A landscape with many peaks, sampled at points; each row gives a point and its height.
From any point a climber steps to the highest of the 2 points nearest to it. It stops when none of these is higher. Distance is the straight distance between rows; heights are no part of it.
K100 h=65.3: -6,-27,-17,-2,-15,8,13,-7,-1,-9,31,-21,29,-6,-30,3,-22,-9,-7,40,-14,-46,31,-23,-14,8
K51 h=26.0: -10,-54,-66,18,22,7,0,-47,-43,24,26,9,-3,7,-43,19,-35,-34,12,-13,13,16,23,28,7,18
K4 h=56.1: -53,-5,-16,2,25,25,16,-12,-4,16,-3,-35,27,-13,-56,12,-9,-33,3,25,-2,-43,17,9,13,-4
K611 h=47.3: -24,1,7,24,3,-13,19,-9,-18,-1,-32,15,-44,38,59,-28,-34,12,-2,0,-4,10,14,34,-16,-7
K604 h=53.7: 25,17,33,-30,2,-14,-8,44,21,11,1,8,6,-9,18,-14,11,21,-15,12,-33,-37,1,-14,-6,24
K380 h=39.6: 17,4,21,-9,6,16,-3,17,20,-12,18,-27,6,-20,-18,-14,10,-16,-21,30,-16,-38,-10,-24,1,6
K933 h=53.3: -61,1,2,-8,-51,-27,22,10,10,12,-19,-1,4,4,34,17,3,13,22,-31,37,31,9,32,-5,-37
K888 h=59.9: -38,-11,-22,3,0,7,10,-2,-4,8,23,-29,26,-20,-48,7,-8,-15,-4,27,-1,-35,32,-14,-4,-7
K857 h=5.0: 28,56,40,-31,46,3,-13,25,26,13,-25,11,4,-7,-4,-9,43,-2,-6,-9,-29,-9,-54,-4,38,21
K775 h=48.3: 29,-22,-30,25,30,29,-18,-36,-32,-22,29,-21,-17,-24,-48,7,-4,-29,1,-10,25,32,-17,-15,17,-5
K864 h=69.9: 40,2,20,-22,-25,-23,-4,32,9,-7,9,26,18,8,24,-8,-2,31,-6,13,-32,-26,12,-22,-23,30
K934 h=42.1: 60,-39,-33,31,29,33,-30,-36,-26,-38,23,-10,-26,-20,-35,-11,-21,-34,-8,3,20,16,-24,-20,7,8
K136 h=4.7: 45,-1,-5,-1,-22,-1,-11,-30,-2,-38,22,8,34,3,-22,20,7,5,9,15,2,20,-7,-41,-8,0
K549 h=29.8: 27,2,9,-53,8,-3,-10,27,31,18,-5,26,39,-15,-33,10,22,4,0,-3,-24,-20,-19,1,30,39
K895 h=51.8: -8,-39,7,7,-20,5,7,-14,-10,-28,0,-26,-30,16,17,-20,-42,-17,-18,4,25,-3,-10,0,-11,-22
K309 h=32.2: -40,2,-25,24,-37,-24,2,5,-25,3,43,-21,10,-22,-13,10,3,6,-5,-9,31,28,25,-18,-18,-42
K58 h=17.7: -5,-3,-16,13,10,-2,-7,-2,-12,26,-2,17,-27,-8,7,15,19,5,6,-44,15,41,9,24,8,-2
K683 h=22.8: -16,10,-1,4,-5,2,-1,0,4,8,8,-16,-4,-21,-12,20,26,-1,6,-34,30,37,-11,-1,13,-25
K183 h=56.2: -11,-20,-3,16,17,10,11,-13,-19,0,-19,11,-44,31,33,-26,-41,3,-7,12,-13,-11,13,26,-15,12
K348 h=35.2: -9,-12,-21,-14,14,-11,-13,48,16,62,24,14,4,-46,-22,1,25,24,-15,-16,-19,-32,47,17,-3,31
K145 h=21.0: 1,-2,-6,11,18,0,-15,22,-6,21,27,-14,-13,-37,-15,-1,19,8,-23,-5,-5,-13,28,-14,-9,-1
K174 h=10.8: 43,27,40,-17,8,-9,-14,20,38,-6,-26,5,-22,-4,32,-2,35,12,-5,-38,16,23,-35,-8,11,-4
K732 h=35.6: 60,-49,-38,29,8,20,-23,-31,-34,-37,32,-1,-19,-10,-18,-16,-34,-18,-14,17,5,4,4,-28,-17,14
K972 h=31.7: 2,-26,-34,27,-7,3,1,-45,-42,-22,21,9,-4,17,-19,3,-36,-8,6,10,9,28,5,-5,-14,-1
K866 h=43.5: -54,0,1,-12,-52,-22,17,20,11,9,-19,3,22,13,34,9,-9,24,23,0,16,-2,29,18,-16,-21
K126 h=59.8: 19,14,4,22,-27,-29,-8,7,-13,-14,16,9,-16,0,42,1,14,28,-4,-15,7,33,16,-16,-29,-13
K851 h=33.4: 2,-29,-23,-26,-28,-11,6,-5,12,17,-8,40,42,17,-6,25,-2,16,22,-5,-13,-3,24,21,-1,29
K592 h=48.8: -56,20,-11,0,48,12,6,19,-2,56,-27,5,5,-12,-12,8,7,3,5,5,-31,-42,27,44,11,15
K355 h=78.4: -61,19,10,37,36,2,17,-14,-33,7,-14,-25,-37,10,19,-26,-22,-14,-4,1,8,11,1,26,4,-36
K668 h=6.9: 20,22,1,20,-16,6,3,-45,-15,-42,-1,4,8,26,2,8,-3,5,20,15,17,39,-22,-34,-5,-18
K982 h=64.4: -30,-30,-25,19,14,3,14,-16,-29,14,-1,7,-19,17,6,-4,-45,-7,-6,11,-12,-18,33,26,-16,14
K752 h=27.7: -36,-11,-53,31,-36,-20,4,-10,-40,23,45,1,14,-12,-22,23,3,-4,11,-23,26,52,26,9,-5,-25
K284 h=12.5: 25,-44,-2,-30,4,26,3,-20,22,-10,-17,8,-1,15,-16,-3,-25,-22,-3,15,-3,-32,-17,12,10,28
K39 h=17.2: 5,-52,14,-45,-17,16,4,9,40,-3,-20,-9,1,0,-4,4,-16,-16,-4,-9,13,-30,-15,14,7,11
K755 h=65.0: -46,-32,1,-3,-26,-5,23,-12,-8,-9,-21,-13,-13,26,24,-7,-45,-9,7,1,23,-4,3,29,-8,-21
K854 h=68.2: -66,18,17,23,18,4,23,0,-8,-5,-23,-49,-22,5,22,-25,-16,-19,-6,17,7,-24,3,11,-2,-39
K779 h=28.8: 43,-6,-6,-28,-21,-7,-10,-15,11,-3,-6,49,42,18,-16,27,12,17,22,-9,-18,19,-7,-4,6,36
K631 h=25.6: 6,-36,-25,-24,1,-7,-19,36,22,64,13,24,-9,-41,-20,13,32,13,-7,-49,8,-4,30,35,11,30
K234 h=9.0: 9,31,12,6,1,3,7,-24,2,-19,-22,16,10,30,17,2,0,14,15,18,-8,13,-12,-8,-5,2
K473 h=11.6: 2,56,32,7,17,-5,9,1,12,-10,-35,3,5,26,36,-19,14,13,9,20,-22,-9,-18,-6,1,-5
K655 h=28.7: 19,-31,-58,29,20,7,-14,-38,-41,3,30,17,1,6,-30,10,-20,-8,0,7,-14,11,32,-3,-8,24
K448 h=15.3: -23,-1,-5,9,-9,-15,-10,41,-1,34,26,-12,-26,-40,6,-4,21,22,-24,-25,11,-5,37,0,-15,-12
K263 h=7.7: -2,-2,4,8,18,-11,-26,49,4,42,14,-5,-50,-49,12,-4,35,15,-25,-53,21,12,20,15,0,-9
K581 h=27.3: -52,30,0,16,-21,-13,6,7,-2,3,16,-33,10,-23,-10,16,22,5,7,-17,35,29,5,-14,2,-50
K639 h=37.5: -23,-11,-6,-17,-35,-16,14,3,9,10,-19,22,35,21,16,18,-12,22,21,1,-6,-11,27,18,-13,5
K753 h=32.0: -28,25,27,18,-23,-28,22,-5,-3,-27,-24,-19,-22,25,59,-24,-14,10,3,5,19,23,-6,1,-13,-40
K75 h=47.8: -2,14,36,-3,1,18,10,20,23,-25,4,-47,-9,-6,13,-25,8,-22,-15,35,-8,-48,-21,-21,-4,-19
K634 h=33.6: 33,-12,12,-9,-9,29,-5,-19,25,-43,12,-32,5,-7,-26,2,4,-30,-6,19,24,0,-39,-33,12,-11
K499 h=47.4: 25,21,2,43,31,27,-15,-20,-26,-35,24,-38,-31,-15,-13,-18,8,-20,-18,15,11,16,-26,-37,-1,-26
K696 h=43.1: -26,8,-3,-12,31,-3,-3,40,11,54,-8,12,0,-24,-5,-1,13,15,-7,-8,-31,-39,29,28,5,26
K330 h=25.5: 2,1,1,-31,21,12,-4,2,21,25,-18,24,29,-5,-33,23,18,1,14,-12,-16,-3,-11,17,28,29
K729 h=28.9: 1,-9,17,-29,-14,25,4,-8,38,-21,-2,-32,28,-12,-37,14,12,-26,2,14,21,-14,-30,-20,19,-12
K135 h=34.9: 33,-2,14,-53,1,-4,-4,28,26,-2,5,12,47,-14,-32,-5,6,-6,-8,30,-38,-43,-21,-14,20,42
K128 h=8.7: -5,48,36,-9,38,10,0,18,22,10,-30,-4,7,6,10,-14,25,2,0,16,-27,-25,-28,0,15,2
K666 h=69.3: -41,18,-5,52,36,-1,10,-29,-53,2,-7,-11,-47,17,18,-22,-25,-14,2,-11,11,50,-12,22,9,-36
K5 h=23.4: -10,-25,27,-44,-4,23,4,13,51,-2,-15,-34,8,-19,-19,3,8,-29,-10,0,18,-35,-29,5,22,-5
K711 h=66.3: -33,-11,-11,-2,-31,-9,17,-21,-5,6,-20,16,-1,25,18,25,-9,-2,24,-28,28,48,-3,32,7,-17
K364 h=23.7: 66,21,15,-14,-14,-5,-17,-15,12,-22,-11,40,14,21,6,18,18,19,17,-15,2,38,-30,-20,5,19
K948 h=79.7: -29,-46,-22,-13,-33,-9,20,-20,-7,4,-20,24,-1,37,17,14,-42,-3,18,-18,19,19,14,44,-6,5
K205 h=41.4: 12,16,29,-44,5,0,4,46,21,1,-8,1,34,-3,-2,-24,3,-5,-4,41,-47,-65,-17,-4,15,34
K164 h=18.2: 44,15,23,-17,0,-5,-8,-8,24,-4,-35,40,-10,27,28,7,15,18,15,-32,7,34,-26,8,9,17
K892 h=52.5: -52,15,-6,1,50,29,11,-5,-1,29,-28,-15,12,2,-30,2,-6,-21,5,25,-27,-49,12,33,17,11
K515 h=84.9: 51,26,21,2,-27,-35,-12,24,3,-13,11,28,3,8,46,-1,15,42,-3,-5,-19,10,14,-31,-32,11
K824 h=57.9: -38,34,34,12,18,15,17,15,18,-15,-22,-51,-14,2,17,-25,12,-19,-13,25,5,-33,-19,-8,9,-33
K523 h=6.8: 48,24,9,-16,49,24,-17,-2,13,4,-3,19,11,-8,-39,-6,20,-11,-10,19,-37,-16,-33,-9,27,39
K511 h=5.1: 44,41,49,-34,23,-15,-18,41,39,12,-30,15,-10,-7,23,-8,39,14,-8,-31,-9,2,-40,-2,19,18
K195 h=25.9: 9,-11,-36,28,17,-1,-12,-8,-33,17,30,12,-4,-13,-19,8,-1,5,-14,2,-22,0,40,-2,-15,16
K568 h=11.8: 6,38,16,-32,-29,-33,0,32,21,21,-21,47,44,11,23,20,30,38,23,-16,-18,9,-6,8,2,15
K472 h=9.2: 23,1,15,-23,36,35,-1,-3,20,-1,-19,6,5,10,-21,-10,3,-19,-5,26,-28,-34,-30,9,23,32
K268 h=17.3: 1,-26,-27,-9,-14,-10,-15,23,9,49,0,31,-20,-18,3,25,29,6,5,-60,19,34,19,39,13,14
K510 h=30.2: 65,-22,-20,23,-2,16,-20,-21,-20,-36,35,8,2,5,-12,-15,-21,1,-16,43,-22,-15,10,-37,-23,24
K913 h=38.5: -15,7,2,33,-17,-17,16,-21,-29,-26,-4,1,-27,27,43,-23,-27,10,-3,5,11,34,4,2,-19,-28
K217 h=23.8: -11,32,37,-10,-31,-30,18,10,27,-14,-39,2,-4,24,64,-7,11,25,16,-16,17,18,-10,3,-8,-25
K347 h=45.6: 27,-18,-17,13,-35,-22,-13,5,-17,-11,37,12,6,-12,9,10,-3,26,-9,-1,-3,6,37,-31,-35,-2
K475 h=55.2: -13,7,-12,43,29,18,-6,-30,-39,-12,24,-32,-25,-19,-28,0,1,-25,-4,-8,20,33,-16,-13,11,-28
K43 h=71.9: -13,-34,-31,2,-10,6,15,-24,-17,-4,10,2,19,24,-13,3,-42,-4,6,33,-24,-39,32,0,-22,19
K112 h=8.4: 9,69,13,-4,3,-28,-1,13,5,19,-12,45,39,14,18,17,38,35,27,-8,-35,22,-4,-7,1,11
K114 h=17.5: 9,42,42,-24,-25,-31,5,29,35,-5,-27,14,19,16,44,5,20,30,13,-10,-3,6,-12,-10,-9,-8
K498 h=39.7: 46,2,4,20,0,24,-17,-29,-5,-53,17,-29,-15,-6,-16,-4,8,-22,-2,8,30,25,-45,-41,8,-21
K563 h=37.7: -5,-27,-26,10,-34,-14,-3,-6,-16,-21,41,-15,14,-13,-17,10,-12,2,-8,1,19,11,22,-28,-17,-22
K282 h=39.0: -1,-22,24,3,-8,20,15,7,9,-32,3,-42,-32,12,26,-36,-27,-25,-23,34,10,-42,-13,-10,-14,-16
K663 h=61.6: -30,0,-18,43,24,6,0,-30,-55,1,19,-11,-27,-5,-11,-2,-18,-23,4,-19,25,53,-9,15,9,-32

For each start below, name the point where the climber stops.
K683 -> K515
K499 -> K355
K348 -> K43
K851 -> K948
K511 -> K948
K135 -> K515
K752 -> K515
K472 -> K355
K568 -> K43
K112 -> K43

Call two points neighbours if one is among the 2 nearest of the other. Go from one point of each pair to the other, from neighbour to neighbour, staying as high as possible. Name the lowest point that can't be avoided.
K948, K355 -> K282
K473, K355 -> K857
K43, K515 -> K268
